Each row is a point on a landscape with many valleys, with its height.
A ball rolls from a point to the lowest of its 2 nearest points, and stops where none of them is lower. Distance is the straight distance between rows; heights are no part of it.
K_631 height 33.1: [126 156 114 100 159 145 180  83 103  94 101 127  77 102 184 207 158 102
  92 141 134 125  66 157]
K_65 height 24.2: [151 103 132 138 184 123 126 168 149 135 115 133 141 153 138 137 134  61
 137 148 150 117 148 122]
K_225 height 35.4: [110 157 111 126 109 125 110 150 130  92  95 124 132 108 125 162 142 138
 138 157  88 139 152 161]
K_145 height 33.3: [108  91 152 103  88  96 191  79 133 116 150  93 170 110 110 128 131 127
 120 107 127 115  84 111]
K_943 height 22.3: [151 124  84 139 110 134 127 126 117 123 126  89  92 137 139 160 122 153
 110 156 154 125 142 114]
K_934 height 49.4: [101 144 160  77 167 124 211  44 108 108 119 137 116 123 155 122 148 105
 116  87 130 129  40 158]
K_126 height 31.0: [164 122 133 135 180 139 102 155 142 175 175 171  78 197 147 168 188 145
 144 170 131  88 169  96]
K_876 height 33.2: [132 116 138 121 100  90 118 174 160 152  90 114 148 126 136 115 139  81
 114 134  96 138 159 113]
K_139 height 9.6: [155 112  91 135 154 117 157 125 140 170 167 121 128 157 134 151 136 143
 132 133 157 125 113 117]
K_628 height 19.3: [144 129 140 126 122 114  62 192 152 142 119 160  91 146 127 101 162 164
 124 143 119 158 197 112]
K_384 height 33.7: [ 98 168 138 142 127 151 117 145 131  81  78 129 146  86 129 141 120 108
 143 150  86 136 151 158]
K_281 height 60.7: [ 85 120 167 114 115 152 199  67 109  84  83 119 127 100 136 119 113 112
 131 115 118 128  96 150]
K_953 height 12.3: [124 151 147 107 123 104 114 165 153 136  85 146 124 108 115  82 129 152
 130 137  98 169 153 143]
K_282 height 56.0: [ 95 154 115 117  79 109 159  80 104 107 105 121 136  99 138 136 133 146
 153 133  82 115 109 170]
K_343 height 20.7: [143  75 167 109  97  86 126 161 130 167 150 134 174 130  91  76 143 138
 107  88 117 153 129  96]
K_267 height 36.7: [124 128  80  99 137 108 194  73 121 136 143  99 107 112 160 158 129 164
 102 109 118 104  57 136]
K_773 height 30.3: [110  70 173 122 111 128 145 126 153 124 137 105 155 117  92  80 104 118
 127 108 151 155 123  99]
K_86 height 63.6: [ 77 191 122 104 156 150 114  37  91 115 123 168 136 103 185 189 190  96
 121 127  65  95  74 190]
K_779 height 16.6: [141  86 150 143 174 160 126 131 153 132 142 114  98 162 117  66  83 156
 113 113 187 173 153  85]
K_854 height 66.7: [ 98 144 103 122 126 116 171  43  90 148 156 140 135 107 145 153 121 163
 127 100  91  98  52 173]
K_516 height 19.6: [147 111 118 153  99 154  43 189 103 166 147 140 115 153 130 177 143 169
 123 149 131 106 194 113]
K_226 height 30.1: [163 145 113 141 178  95 119 149 148 186 175 167 137 158 116 108 145 126
 157 145 131 129 137 125]
K_944 height 33.0: [ 94 192 134 104  91 110 122 120  95 120  98 155 147  89 119 122 151 135
 164 122  48 121 114 183]
K_216 height 16.3: [152 115 136 154  94 137  58 214 125 147 116 144 117 148 117 100 130 130
 124 116 133 136 185 105]
K_408 height 20.4: [139 146  83 169 114 154  93 148  95 120 145 114 142 110 113 171  98 152
 152 161 127 116 143 153]
K_643 height 27.6: [118  81 157 108 145 157 170  96 167  82 112  79 120 131 128 121  83 101
  90 123 178 141 114  93]
K_91 height 23.1: [148 113 141 132 109  84 134 156 143 172 159 151 154 133 107  61 138 143
 119  95 119 162 141 107]
K_23 height 23.3: [142 164 103 123 169 141 120 136 161 108 131 116  71 139 140 174 156 153
 112 164 152 134 159 110]
K_700 height 10.7: [164  83 120 165 128 130 104 192 128 176 160 132 160 161 103 128 123  88
 155 110 142 100 145  96]
K_998 height 27.3: [139 112 113 143 139 137 143 135 143 107  92 106 161 127 148 160 122  45
 127 144 138 102 134 135]
K_711 height 26.9: [144 104 103 140 163 140 144 130 138 100 109 104 127 143 150 175 141  71
 116 158 154 110 123 122]
K_424 height 35.6: [124  90 131 111  67  79 167 101 138 149 130  99 180 115 113 126 137 119
 118 110 113 117 100 120]
K_784 height 28.6: [148 135 122 143  64 123  99 186 104 137  82 106 171  88 110 120 112 126
 127 114  85 138 135 150]
K_947 height 47.0: [ 97 161 157  79 144 101 177  83 157 105 115 140 142 126 144 100 146  88
 126 124 107 124  92 153]
K_587 height 9.4: [156  91 103 153 119 124 105 167 130 167 144 113 166 137 123 155 124  77
 143 126 120  86 141 112]
K_144 height 40.8: [125 144  82  87 113  97 120 100 151 162 144 115 134 125 149 180 143 175
 106 149 114  85 100 152]
K_460 height 17.9: [151 130 106 161  88 131  65 186  99 123 121 126 129 116 105 116  97 143
 129 124 147 139 164 134]
K_215 height 9.0: [144 126 142 152 174 142  92 179 148 143 153 162  76 169 135 118 152 140
 142 164 151 128 188 104]
K_347 height 34.1: [107 172 116  81 142 123 173  87 144  92 108 119  81 107 156 148 148 151
 111 135 125 129  96 152]
K_829 height 61.6: [ 82 134 142 148 103 168 177  51  82  84  71 118  97  99 144 152 134 138
 153 124 101 109 106 159]
K_330 height 18.7: [144  60 181 116  84 102 105 157 137 160 149 133 163 128  85  64 134 161
  93  74 143 182 146  92]
K_155 height 27.8: [160 137 115 113 138  94 106 147 155 181 158 159 104 157 143 112 169 144
 124 152 112 118 162 106]
K_735 height 30.4: [ 97 133 144 122 119 138 152 107 132  88  62 129 163 106 152 136 133  65
 133 141  81 133 117 168]
K_576 height 50.9: [ 80 170 181  77 147 123 200  47 122 104 140 156 106 121 142  80 140 131
 131  69 116 117  50 148]
K_355 height 30.8: [116 128 115 173 154 141 154 109  95 101 128 142 185 101 123 144 122  90
 153 122 100 116 105 171]
K_822 height 58.7: [113 115 150 105  49 118 176  92 110 101 103  97 133 114 113 101 112 165
 139 110 133 126  98 129]
K_927 height 29.4: [122 136 109 158 127 114 151 119 108 126 141 141 162 113 110 141 116 115
 136 129 114 125 112 159]
K_656 height 31.5: [122 142  95  94 161 129 183  60  96 124 112 116 110 112 187 215 170 114
  94 121 123 102  59 158]
K_245 height 15.9: [162  99 103 163 124 177  51 175  99 152 170 130  72 185 128 161 114 152
 143 134 164  96 174  87]
K_31 height 25.9: [121 161 102 152 158 139  98 118 123 116 145 114 155 110 141 230 142 139
 142 186 107  95 126 158]
K_152 height 21.0: [155 105  89 149 110 146 102 150 131 134 137 106 114 162 134 181 119 149
 120 155 164  92 147 110]
K_591 height 35.8: [134 121 122 135 119 121 170 102 125 110 132 114 126 115 105  93  90 151
 123 116 152 158 117 132]
K_173 height 39.2: [124 102 171 110  61 118 142 144 135 112  87 100 168  94  99  79 106 120
 130  99 128 147 128 117]
K_136 height 31.9: [124 139 132 152 144 142 119 160 134 107 114 140 140 107  96  99 101 117
 146 130 128 150 142 139]
K_498 height 34.2: [144 107 121 122 137 113 169 110 148 135 135 116 104 128 122 107 118 150
 112 132 153 149 119 112]
K_378 height 13.5: [145 102 115 163 126 165 100 145 118 115 149  96 118 158 125 110  93  93
 129 114 178 118 138  77]
K_583 height 54.3: [110 179 118 104  90 111 164  54 107 117 120 130 112 113 146 133 145 165
 150 101  88  96  84 161]
K_751 height 15.7: [120 124 158 119  87 113 117 159 124 110  82 137 133  93 101  76  94 154
 141 118 130 174 142 143]
K_613 height 31.6: [108 116 140 171 164 152 168 101 101  95 111 130 180 102 123 120 101  54
 142 117 126 129 101 152]
K_5 height 17.8: [152 136  90 158  95 124  56 180  98 153 127 133 160 102 111 160 110 149
 130 126 108 120 159 150]
K_815 height 12.1: [168  64 129 164 104 171  67 179  90 178 185 161 112 204 133 114 118 125
 152 106 150  90 159  65]
K_597 height 31.2: [114 129 148 120 191 153 133 134 166 110 117 128  99 139 116  88  58 140
 118 149 169 181 149 112]
K_489 height 11.8: [138 135  91 148 136 177  98 140 135  76 120  90 100 135 139 138  84 121
 109 139 173 126 154  94]
K_39 height 7.3: [158  84 141 155 138 187  83 167 129 152 157 147  67 211 145 124 138 113
 146 146 150  77 171  74]
K_275 height 24.9: [146 151  96 110 181 131 119 127 150 137 155 122  80 143 146 228 163 161
 127 168 146 105 123 122]
K_687 height 27.2: [129 103 163 145  82 141  95 148 107  92 125  98 159 108  95  71  79 120
 128  89 170 162 129  95]
K_659 height 16.0: [118  83 166 122 159 169 108 127 163 110 128 116 121 160 112  64  41 138
 110 109 184 182 151  77]
K_526 height 17.6: [154  91 124 152 168 129 139 123 143 139 161 135 117 152 114  77 113 162
 123 107 185 163 138  84]
K_288 height 17.7: [133 168 110 105 117  95 107 166 144 168 124 149 162 119 116 138 159 115
 139 126  71 124 127 149]
K_54 height 16.5: [153 116 106 163  69 124  82 173  93 134 141 131 165 114 102 125  88 154
 125  94 139 150 132 136]
K_324 height 6.2: [155 113  94 124 178 112 170  91 134 143 150 118  96 142 149 152 141 150
 109 119 156 121 100 108]
K_611 height 35.5: [126 134 128  97 105  99 130 143 156 130  92 128 136 113 144 114 146 112
 128 132  94 135 146 141]
K_792 height 64.7: [101 208 120 112 142  96 125  99 124 115 144 161 140 105 138 134 161 134
 143 140  71 107 106 172]
K_892 height 25.3: [151 113 114 134 118  99 107 155 137 169 156 150 142 135 103  92 142 150
 142 124 127 143 150 117]
K_765 height 29.8: [152 130 106 117 151 106  89 132 151 203 171 151 101 168 157 193 173 161
 135 162 118  85 143 119]
K_585 height 37.2: [107 186 126 122  93 110 116 132 107 112 113 143 142  84 112 143 136 166
 152 136  69 147 130 174]
K_966 height 26.6: [113 158 145 116 181 102 126 150 165 123 109 162 134 126 140 111 149  89
 127 161 100 144 146 141]
K_182 height 48.5: [102 155 141  89 156 112 201  67 123 106 114 136 108 118 165 125 150  94
 111 123 117 120  72 158]
K_310 height 35.0: [ 94 143 144 147  84 129 148 129 104 111  97 129 157  80  89  98 108 138
 150 102  99 155 118 164]
K_241 height 59.5: [ 85  95 188 105  72 125 193  86 135  99  91  93 133 107 111  99 114 136
 137 113 138 131 101 117]
K_315 height 28.0: [120  84 181 130 107 142  83 156 121 115 141 107 154 132  91  65  71 130
 105  87 190 180 141  81]
K_890 height 33.5: [ 72 118 193 115 162 140 206  44 109 104 100 145 154 115 132 115 138  80
 123  93 120 129  58 149]
K_242 height 28.4: [125  71 168 138 116 136 106 150 144 128 133 132 129 137  98  40  92 143
 108 104 175 179 152  80]
K_610 height 15.2: [160  87 113 169  75 126  86 164  82 151 157 125 150 135 102 116  98 163
 127  82 172 140 152 120]
K_381 height 31.8: [153  83 137 138 152 131 123 145 143 184 161 160  75 196 157 101 174 138
 119 147 123 113 168  93]
K_702 height 8.1: [158 108 123 148 173 158 102 169 146 148 158 151  67 195 134 141 143 126
 147 146 152  99 176  89]
K_979 height 36.2: [ 81 152 158 119 118 109 186  54  97 125 152 142 149 118 122 116 142 106
 139  81  90 115  64 161]
K_919 height 61.1: [101 120 143 141 122 155 181  62 105  75  69 125 121 119 155 149 117 100
 135 135 116 112 106 153]
K_35 height 28.2: [115 134 165 120 158 122 152 134 160 130 111 144 146 109 100  82  97  96
 131 130 118 161 128 129]
K_419 height 22.0: [138 133 129 114 152 104 104 155 166 140 125 144  84 144 125 102 151 156
 120 151 118 153 186 114]
K_804 height 24.8: [120 158 109 141 151 156 101 140 139 117 140 103 138 122 136 237 155 145
 138 189 125 115 164 139]
K_85 height 24.1: [131 170 111 132 158 148 123 129 142 102 139  98  94 116 135 213 149 160
 119 175 140 132 154 135]
K_401 height 10.8: [153 106  93 145 131 127 123 131 130 148 151 119 108 150 132 117 124 132
 116 129 155 116 135 110]
K_883 height 24.0: [158 131  91 113 185 133 137 132 154 129 122 112  59 143 156 197 161 149
 107 150 149 114 138  95]
K_624 height 32.2: [109 155 127 126 142 121 135 125 129 106  98 137 158 100 138 146 147  90
 139 152  91 122 131 160]
K_371 height 25.7: [129 144 123  85 147 103 182  77 157 130 151 121 109 127 138  91 144 154
 120 100 130 146  87 126]
K_405 height 41.0: [ 98  97 204  88  71 113 166 137 157 129  79 110 169  99 109  76 118 116
 135 108 104 154 115 113]
K_786 height 23.7: [144 130 140 142 183 133 111 183 162 152 133 152 127 163 113 117 148  62
 155 154 143 110 167 109]
K_168 height 29.0: [104  70 180 113 130 157 149 118 150  83 131  86 168 113  80  91  70 115
 127 116 164 159 114  96]
K_151 height 30.5: [150 124 110 135 158 141  78 151 140 184 171 153  98 175 135 193 156 153
 153 173 123  80 170 115]
K_443 height 10.5: [137 134 130 156 147 179  46 185 115 111 143 143  72 163 126  94  99 137
 143 143 186 140 173  69]
K_351 height 21.4: [141 150 100 148 144 139 110 152 118 113 127 118 130 123 117 163 123 145
 148 165 145 133 140 143]
K_841 height 24.6: [131  93 131 146 148 135 124 167 150 134 117 120 163 143 121 117 101  62
 135 119 152 116 137 107]
K_663 height 18.8: [156 122  97 151 101 123  49 181 113 172 141 139 142 149 117 174 120 162
 132 132 123 119 169 135]
K_437 height 37.6: [127  84 142 124  65 115 150 133 130 132 124  92 174 107 103 115 115 121
 133  93 112 129 117 116]
K_825 height 29.6: [123 161  88 111 158 115 151  83 107 122 125 128 127 104 179 211 158 116
 113 156 120  95  78 164]
K_861 height 30.7: [118 145 117  98 103 108 187  63 127 141 152 128 112 129 116 107 131 171
 128  99 134 134  77 133]
K_160 height 6.3: [141 110 144 127  85 105 110 174 142 129 104 144 132 114 116  71 112 158
 117 112 130 177 165 115]
K_652 height 25.6: [139 132 105 139  63 114 123 153 117 139 102 125 156 110 105 141 123 142
 144 124 104 129 146 156]
K_921 height 38.0: [109 184 104 140 131 124 127 101 111 118 131 131 134 102 125 176 127 163
 140 165 100 126 112 172]
K_905 height 32.3: [ 96 114 167 132 161 139 197  81 107 106 114 123 160 106 119 120 119  71
 126 108 125 124  88 143]
K_524 height 13.9: [137  60 144 134 120 120 131 130 150 144 159  99 146 154 101 101 120 110
 111 119 168 131 150  77]
K_565 height 14.9: [123 111 137 136 132 163 110 130 158  97 107  96 106 148 128  74  50 128
 108 123 182 156 146  88]
K_965 height 15.4: [155  97 120 149  76 150  36 220  95 152 127 150  92 179 138 112 124 129
 112 117 139 120 179  91]
K_289 height 20.3: [140 116  98 152 106 153  59 166 128 148 143 113 110 158 138 198 123 157
 125 165 146 100 178 122]
K_626 height 26.2: [138  98 164 144  79 150  80 204 120 136  95  95 164 114  97  78  86  97
 105  79 143 157 146  89]
K_864 height 13.3: [164  72  97 173 105 149  68 156  93 184 175 141 114 173 125 130 105 188
 130 112 174 108 145 106]
K_374 height 27.9: [120 174  98 106 155 115 137 107 125 118 139 119 126 118 160 206 171 140
 118 171 108 108 116 150]
K_923 height 32.1: [154  88 139 122 163 126 149 135 159 162 153 127  65 194 149  94 163 142
 100 133 149 136 167  75]
K_134 height 15.6: [129 128 100 127  71  87  77 145 119 181 135 126 158 106 122 169 119 180
 117 147 104 117 139 153]
K_297 height 25.1: [152 141  98  97 187 123 159 121 143 135 131 117  82 138 171 184 164 120
 100 154 155 114 107 134]
K_617 height 62.2: [ 76 166 145 117 112 138 169  51  90  89  77 148 101 109 158 145 148 127
 159 115  88 103 104 167]
K_678 height 16.2: [165 109 101 152 144 186  81 149 122 133 158 114  71 185 145 151 116 125
 143 132 177  89 154  73]
K_61 height 26.5: [ 96 101 148 128 137 178 144 111 147  83 102  77 158 120 132 110  61  70
 109 121 161 142 110 105]
K_812 height 28.5: [131 116 122 129 103 129 149 133 134  96  77 100 169 106 142 147 132  66
 131 137  99 126 133 149]
K_736 height 42.9: [ 99 122 202  83  92 105 173 116 156 135  88 110 166  99 131  87 143  89
 133 106  89 136  94 125]
K_399 height 36.1: [ 88 165 166  95 150 131 182  40  96  98 112 162 135 112 160 109 164  79
 133  93 102 111  79 170]
K_691 height 11.5: [161  63 137 181 121 150  92 179 107 171 182 136 134 180 109 100 116 103
 146  95 150 106 151  77]
K_230 height 16.9: [150  47 170 128  59 114  92 161 134 133 135 114 149 133 107  78 123 142
  94  74 150 164 160  80]
K_800 height 27.4: [108 169 136 127 105 111 145 131 112 127 104 145 162  92 121  97 135 110
 148 107  56 141 116 164]
K_888 height 27.0: [114  99 146 111 168 176 137 119 159  82 103  76 119 142 141 110  55  75
 103 121 182 146 123 103]
K_359 height 17.5: [147 144 137 149 112 123  55 217 122 156 118 150 113 138 114 125 158 141
 128 143 114 141 198 116]
K_986 height 30.6: [116  96 161 125 164 141 145 118 170 122 117 116 128 135 112  78  74 116
 118 135 167 177 134 116]
K_828 height 11.6: [153  98 140 127  96 114  99 162 130 143 132 160 119 144 119  65 127 166
  96 111 166 173 167 116]
K_789 height 63.3: [ 80 189 139  84 132 158 133  19  72 103 111 168 107 110 189 179 195 109
 128  93  65  96  90 190]
K_703 height 25.8: [129 101 144 139 135 153 141 131 148 101 104  94 157 123 121 112  89  72
 123 124 147 133 125 113]
K_886 height 60.2: [ 89 114 192 100 102 137 191  81 146  86  68 114 137 118 127 106 106  98
 136 132 133 132 109 139]
K_51 height 34.3: [137 128 112 116 119 113 199  73 130 121 141 116 108 119 135 143 123 151
 101 106 139 129  78 122]
K_552 height 17.1: [129 157 140  83 130  90 163 106 159 138 138 139 114 128 125  61 129 162
 130 113 123 155 109 125]
K_798 height 64.2: [101 213 124  94 158 113 134  76 128 103 129 160 140 112 155 144 173  90
 147 138  73 113  88 186]
K_590 height 29.9: [127 153 110  93 133 108 159 101 148 108 114 122 111 114 136 122 141 152
 130 145 128 143 120 143]
K_976 height 11.1: [141 147 105 162 142 182  60 163 124  92 132 106  89 146 138 112  83 130
 133 149 190 138 165  88]
K_36 height 13.4: [127 122 122 130 135 159 123 134 152  83  94  96  95 132 144 116  82 121
 107 152 174 149 153 102]
K_973 height 29.1: [153 152  95 114 173  92 124 141 151 164 169 157 115 158 129 138 163 129
 138 150 124 113 130 114]
K_501 height 22.4: [136 146 107 149 153 153 110 144 151  91 123 113  92 135 132 154 124 131
 132 168 157 134 159 127]
K_349 height 25.4: [121 135 141 110 137  97 159 115 150 118 119 138 125 129 113  68 118 125
 132 132 124 156 129 138]
K_614 height 35.9: [111 167 104 161 162 159 138  90  97  83 117 128 115  96 148 202 140 128
 130 155 110 117 114 171]
K_960 height 14.7: [154 109 110 149  98 156  53 184 115 133 136 129  96 190 141 122 119 139
 114 128 162 122 175  81]
K_448 height 27.7: [115 142 149 121 202 115 138 138 169 122 109 155 134 128 129 102 109  85
 128 147 138 158 124 139]
K_334 height 31.1: [129 111 133 140  91 128 110 185 128 131 101 111 154 117 112  89  91 106
 137 112 132 153 162 129]
K_906 height 13.6: [159  87 122 158 110 135  77 168 119 139 139 144 102 164 133  82 129 177
 109 123 162 158 186  97]
K_273 height 18.5: [154 104 108 159 173 137 162 122 121 138 174 127 114 143 108 112 111 147
 127 116 177 150 115 111]
K_894 height 22.5: [126 164 116 129 127  92 135 151 128 161 122 138 175  98 115 111 146 102
 139 120  69 115 107 161]
K_511 height 45.1: [108 152 177  62 116  77 170 101 150 133 112 134 168 110 136  90 150  89
 137 111  89 128  94 135]
K_805 height 53.0: [ 98 163 146  98 116 128 191  43 100  98 124 125 103 116 161 137 141 137
 140  99 105 102  70 159]
K_187 height 15.8: [140 149 106 144  94 108  60 196 131 168 128 136 153 103 108 172 143 155
 139 155  90 119 173 147]
K_551 height 26.0: [148 146  87 129 191 144 126 114 131 152 167 131 108 120 151 252 151 159
 110 165 155  94  98 130]
K_939 height 12.0: [151  63 134 133 141 117 170 100 148 144 162  99 134 164 111 118 132 104
 101 113 183 122 124  84]
K_868 height 39.8: [126 146  88  95 103  90 112 123 160 150 122 120 126 122 149 152 155 147
 112 150 112 110 136 135]
K_135 height 25.2: [147  96 136 161 128 147  90 183 139 147 118 109 148 148 118 100 104  61
 123 106 140 112 155  87]
K_983 height 19.2: [138 127  92 164  97 138  85 159 105 109 122 103 147 115 118 142 100 138
 136 128 137 121 137 142]
K_259 height 15.5: [151  55 145 144  88 125 116 152 129 140 157 104 132 164 112  79 124 136
  97  95 162 148 160  78]
K_229 height 32.8: [105 153 133 156 127 136 123 154 100  91  98 136 158  78  98  99  86 124
 153 115 108 158 130 160]
K_924 height 25.0: [136 149 117 116 124  84 109 164 152 161 133 151 114 138 125 105 169 141
 118 141 108 142 170 130]
K_560 height 27.1: [108 184 108 133 161 127 122  98 126 129 164 116 120  92 137 233 147 194
 123 166 107 108 117 153]
K_645 height 65.9: [107 165 113  92 112 102 156  65 116 136 156 142 166 121 139 122 139 127
 140 100  74  91  56 166]
K_999 height 30.2: [103 173 133 128 133 120 155 105 114  91 126 151 125  95  97  91 118 162
 144 121 117 159 110 172]
K_121 height 31.3: [148 145 134 154 184 139 122 158 144 130 125 138 129 129  99 101 106 101
 143 131 154 148 148 127]
K_750 height 66.3: [ 93 170 123 110 125 120 151  37  80 133 159 144 148 109 153 144 141 126
 144  99  67  87  63 175]
K_536 height 25.5: [138 140  92 118 100 112 133 113 131 108 115 110 106 121 140 153 134 170
 118 143 132 134 135 132]
K_458 height 23.2: [155 129 126 149 162 123 101 196 154 166 139 160 138 137  99 106 149  93
 154 132 113 129 165 121]
K_90 height 65.2: [111 192 123  92 106 100 145  92 116 135 135 153 146 117 140 120 157 129
 133 123  77 112  83 165]
K_985 height 6.4: [170  71 116 152 134 147  95 169 135 161 149 132  96 192 149 149 145 102
 137 142 139  73 159  86]
K_328 height 33.4: [116 156 118 143 150 124 171  77 112 109 128 151 114  98 121 124 128 155
 151 127 127 140  99 165]
K_396 height 38.1: [ 97 131 144 130 105 108 182  82  98 127 141 134 174  94 105 101 125 123
 148  90  93 121  87 155]
K_28 height 26.3: [136 156  86 140 179 141 122 104 119 129 156 113 117 112 150 227 136 177
 127 161 128 100 101 152]
K_748 height 38.8: [133 147  79  95 127 104 162  74 127 144 133 110 127 123 162 185 139 160
 102 135 112  89  74 147]
K_283 height 32.9: [154  85 118 131 146 117 158 126 155 147 143 114  88 160 136  95 143 161
 106 128 161 139 143  85]
K_870 height 32.0: [125 114 133 137  95 121 124 165 142 126  86 105 150 114 114 119 112  81
 125 136 118 124 162 130]
K_794 height 31.7: [103  68 173 111 109 117 169  95 146  99 138  82 172 109  89 108 118 115
 117 105 134 140  94  98]
K_562 height 35.7: [115 144 123 142 131 125 199  81 108 106 132 130 129 104 103 101 111 153
 130 115 128 136  87 137]
K_272 height 9.9: [148 121 145 149 158 176  52 192 135 133 144 160  73 162 131 106 123 146
 143 152 153 142 196  94]
K_661 height 37.7: [ 97 167 133 102 163 120 176  50  90 122 140 157 144 112 155 128 166  89
 125 102  91 111  54 185]
K_716 height 21.6: [146 162 117 138 137 108 110 193 140 160 119 159 144 109  97 114 146 111
 148 131  90 139 144 135]
K_97 height 24.3: [123 159 142 122 104 115 137 143 113 100 109 152 117  98 107  82 110 184
 143 131 124 164 132 158]
K_796 height 30.0: [143 132 139 147  80 135  81 200 121 121  75 117 152  90  99  97 103 114
 119  99 122 155 146 131]
K_20 height 30.9: [138 140 117 148 183 115 119 156 144 150 157 163 138 116 102 121 129 113
 154 148 136 130 133 136]
K_974 height 34.5: [114 159 125 112 193 151 164  85 106  69  91 135  87 101 165 192 147 104
 108 156 136 136 100 160]
K_286 height 7.8: [153  90 101 142 127 125 100 156 146 181 151 115 127 171 143 171 133  85
 140 145 141  68 147 109]
K_922 height 13.2: [136 141 101 128 110 120  73 160 132 151 135 124 154 119 117 197 149 157
 134 178 107 120 162 151]
K_608 height 28.3: [110  65 170 123 157 153 152 104 160 100 143  85 143 139 103 100  64 111
 106 117 194 152 118  78]
K_824 height 9.5: [136 145  96 119 105  96  64 147 125 171 147 146 134 129 122 170 143 185
 122 163 115 123 153 136]
K_221 height 14.1: [143 113 116 149  98 159  67 170  99 127 139 111 114 164 129 105  88 125
 128 120 182 125 156  83]
K_483 height 21.9: [117 168 156 101 147  96 135 153 171 126  94 154 133  94 122  83 137 104
 138 144  99 158 131 148]
K_669 height 35.2: [115 167 115 133 195 159 146  98 109  84 124 127 117 105 158 220 156 118
 115 175 141 126 101 152]
K_499 height 34.6: [ 76 137 188 108 144 123 187  48 100 110 129 156 167 108 128 101 152  75
 144  84  88 124  63 152]
K_411 height 27.5: [142 138 113 140 113  98 142 133 120 144 147 141 152 121  99 105 126 137
 132 118 120 136 131 139]
K_991 height 12.5: [169  49 128 179  89 164  77 168  72 190 180 143 113 196 141 124 124 165
 125 115 155  96 144  79]
K_379 height 12.4: [150  95  91 149 139 149 136 144 138 115 137 100 116 154 129 141 112 110
 125 136 176 116 140  94]
K_410 height 15.3: [159  90 125 157  95 180  47 176  92 133 164 145  63 187 151 119 126 146
 131 131 157 108 175  69]
K_677 height 39.6: [100 198 117 123 111 110  99 101 101 118 140 139 136  92 120 173 150 187
 150 162  82 141 129 171]
K_159 height 51.9: [ 89 190 145  69 114 121 182  41 109 114 141 141 116 122 156  97 140 144
 142  83 106 107  43 156]
K_803 height 20.9: [134 115 103 131  62  90 101 140 105 160 119 117 172  97 117 133 111 146
 117 126 104 119 119 162]
K_470 height 9.7: [149  86 113 123 167 123 181 102 139 131 150 101 119 140 136 134 129 117
  97 104 168 132  97  92]
K_519 height 63.9: [ 90 200 117 104 163 125 119  71 105 112 147 159 148 102 165 189 179 116
 129 142  68  93  97 188]
K_698 height 26.7: [117 153 100 120 151 107  94 119 142 140 148 119 139 114 154 223 162 129
 126 179  97 100 118 161]
K_99 height 31.4: [161 109 125 132 161 125 114 162 155 175 150 166  92 190 148 124 178 109
 135 161 122  90 170  98]
K_813 height 50.2: [ 84 135 184  70 154 125 219  48 129 109 135 140 109 116 132  90 137 125
 114 102 135 135  49 135]
K_252 height 37.5: [127 163 112 109  97  97 107 155 145 132  98 118 137 108 131 144 158 126
 121 160  96 125 155 139]
K_963 height 37.8: [ 97 117 159 131  88 121 186 107 114 115 102 120 170  96  99  89 123 121
 152 103 100 143 101 138]
K_18 height 14.0: [175  90 111 167 106 132  72 160  98 154 166 142 111 160 122 114 110 169
 128 102 170 145 162 105]
K_116 height 26.8: [122 116 152 146  80 152  83 170 117  95  95  93 162 103 103  79  55  98
 111  90 140 169 140 103]
K_930 height 36.8: [114 172 107 140 141 153 140 103 115  77 118 128 113 112 120 166 134 149
 138 154 113 129 124 164]
K_674 height 29.5: [123 105 162 119 131 125 135 144 162 133 123 125 122 121  95  53  90 138
 116 125 154 176 152 107]
K_833 height 28.9: [154 119 103 131 164 104  94 143 140 203 177 162  94 179 136 137 176 171
 129 156 117 100 149 115]
K_492 height 26.4: [155 134 101 119 187 139 150 117 141 101 120 118 112 125 167 204 153  96
 109 164 160 110 118 142]
K_434 height 62.8: [ 71 170 157  93 128 153 161  23  83  92  76 159 111 117 175 159 181 114
 151  95  86 100  89 179]
K_377 height 57.5: [114 134 111 120  59 120 169  95 110 106 114 111 129 101 124 132 125 177
 141 125 117 127 101 149]
K_528 height 21.8: [134 173 137 116 117  87 122 167 135 125 114 166 144 102  97  82 132 154
 145 134  83 163 133 160]
K_217 height 26.1: [138  87 152 147 109 165  69 201 135 148 102  93 157 145 100  83  86  67
 114  87 137 136 162  87]

For each start below, name the point where the ball stops.
K_347 | K_824
K_396 | K_324
K_501 | K_985
K_526 | K_985
K_661 | K_324

Call two points neighbours if one is among the 2 nearest of the other. Go from one point of each pair to the other, from neighbour to neighbour, staying as low as possible. Name the highest point that can't be avoided.
K_953 and K_824 | K_252
K_985 and K_552 | K_35
K_23 and K_953 | K_97
K_160 and K_985 | K_18
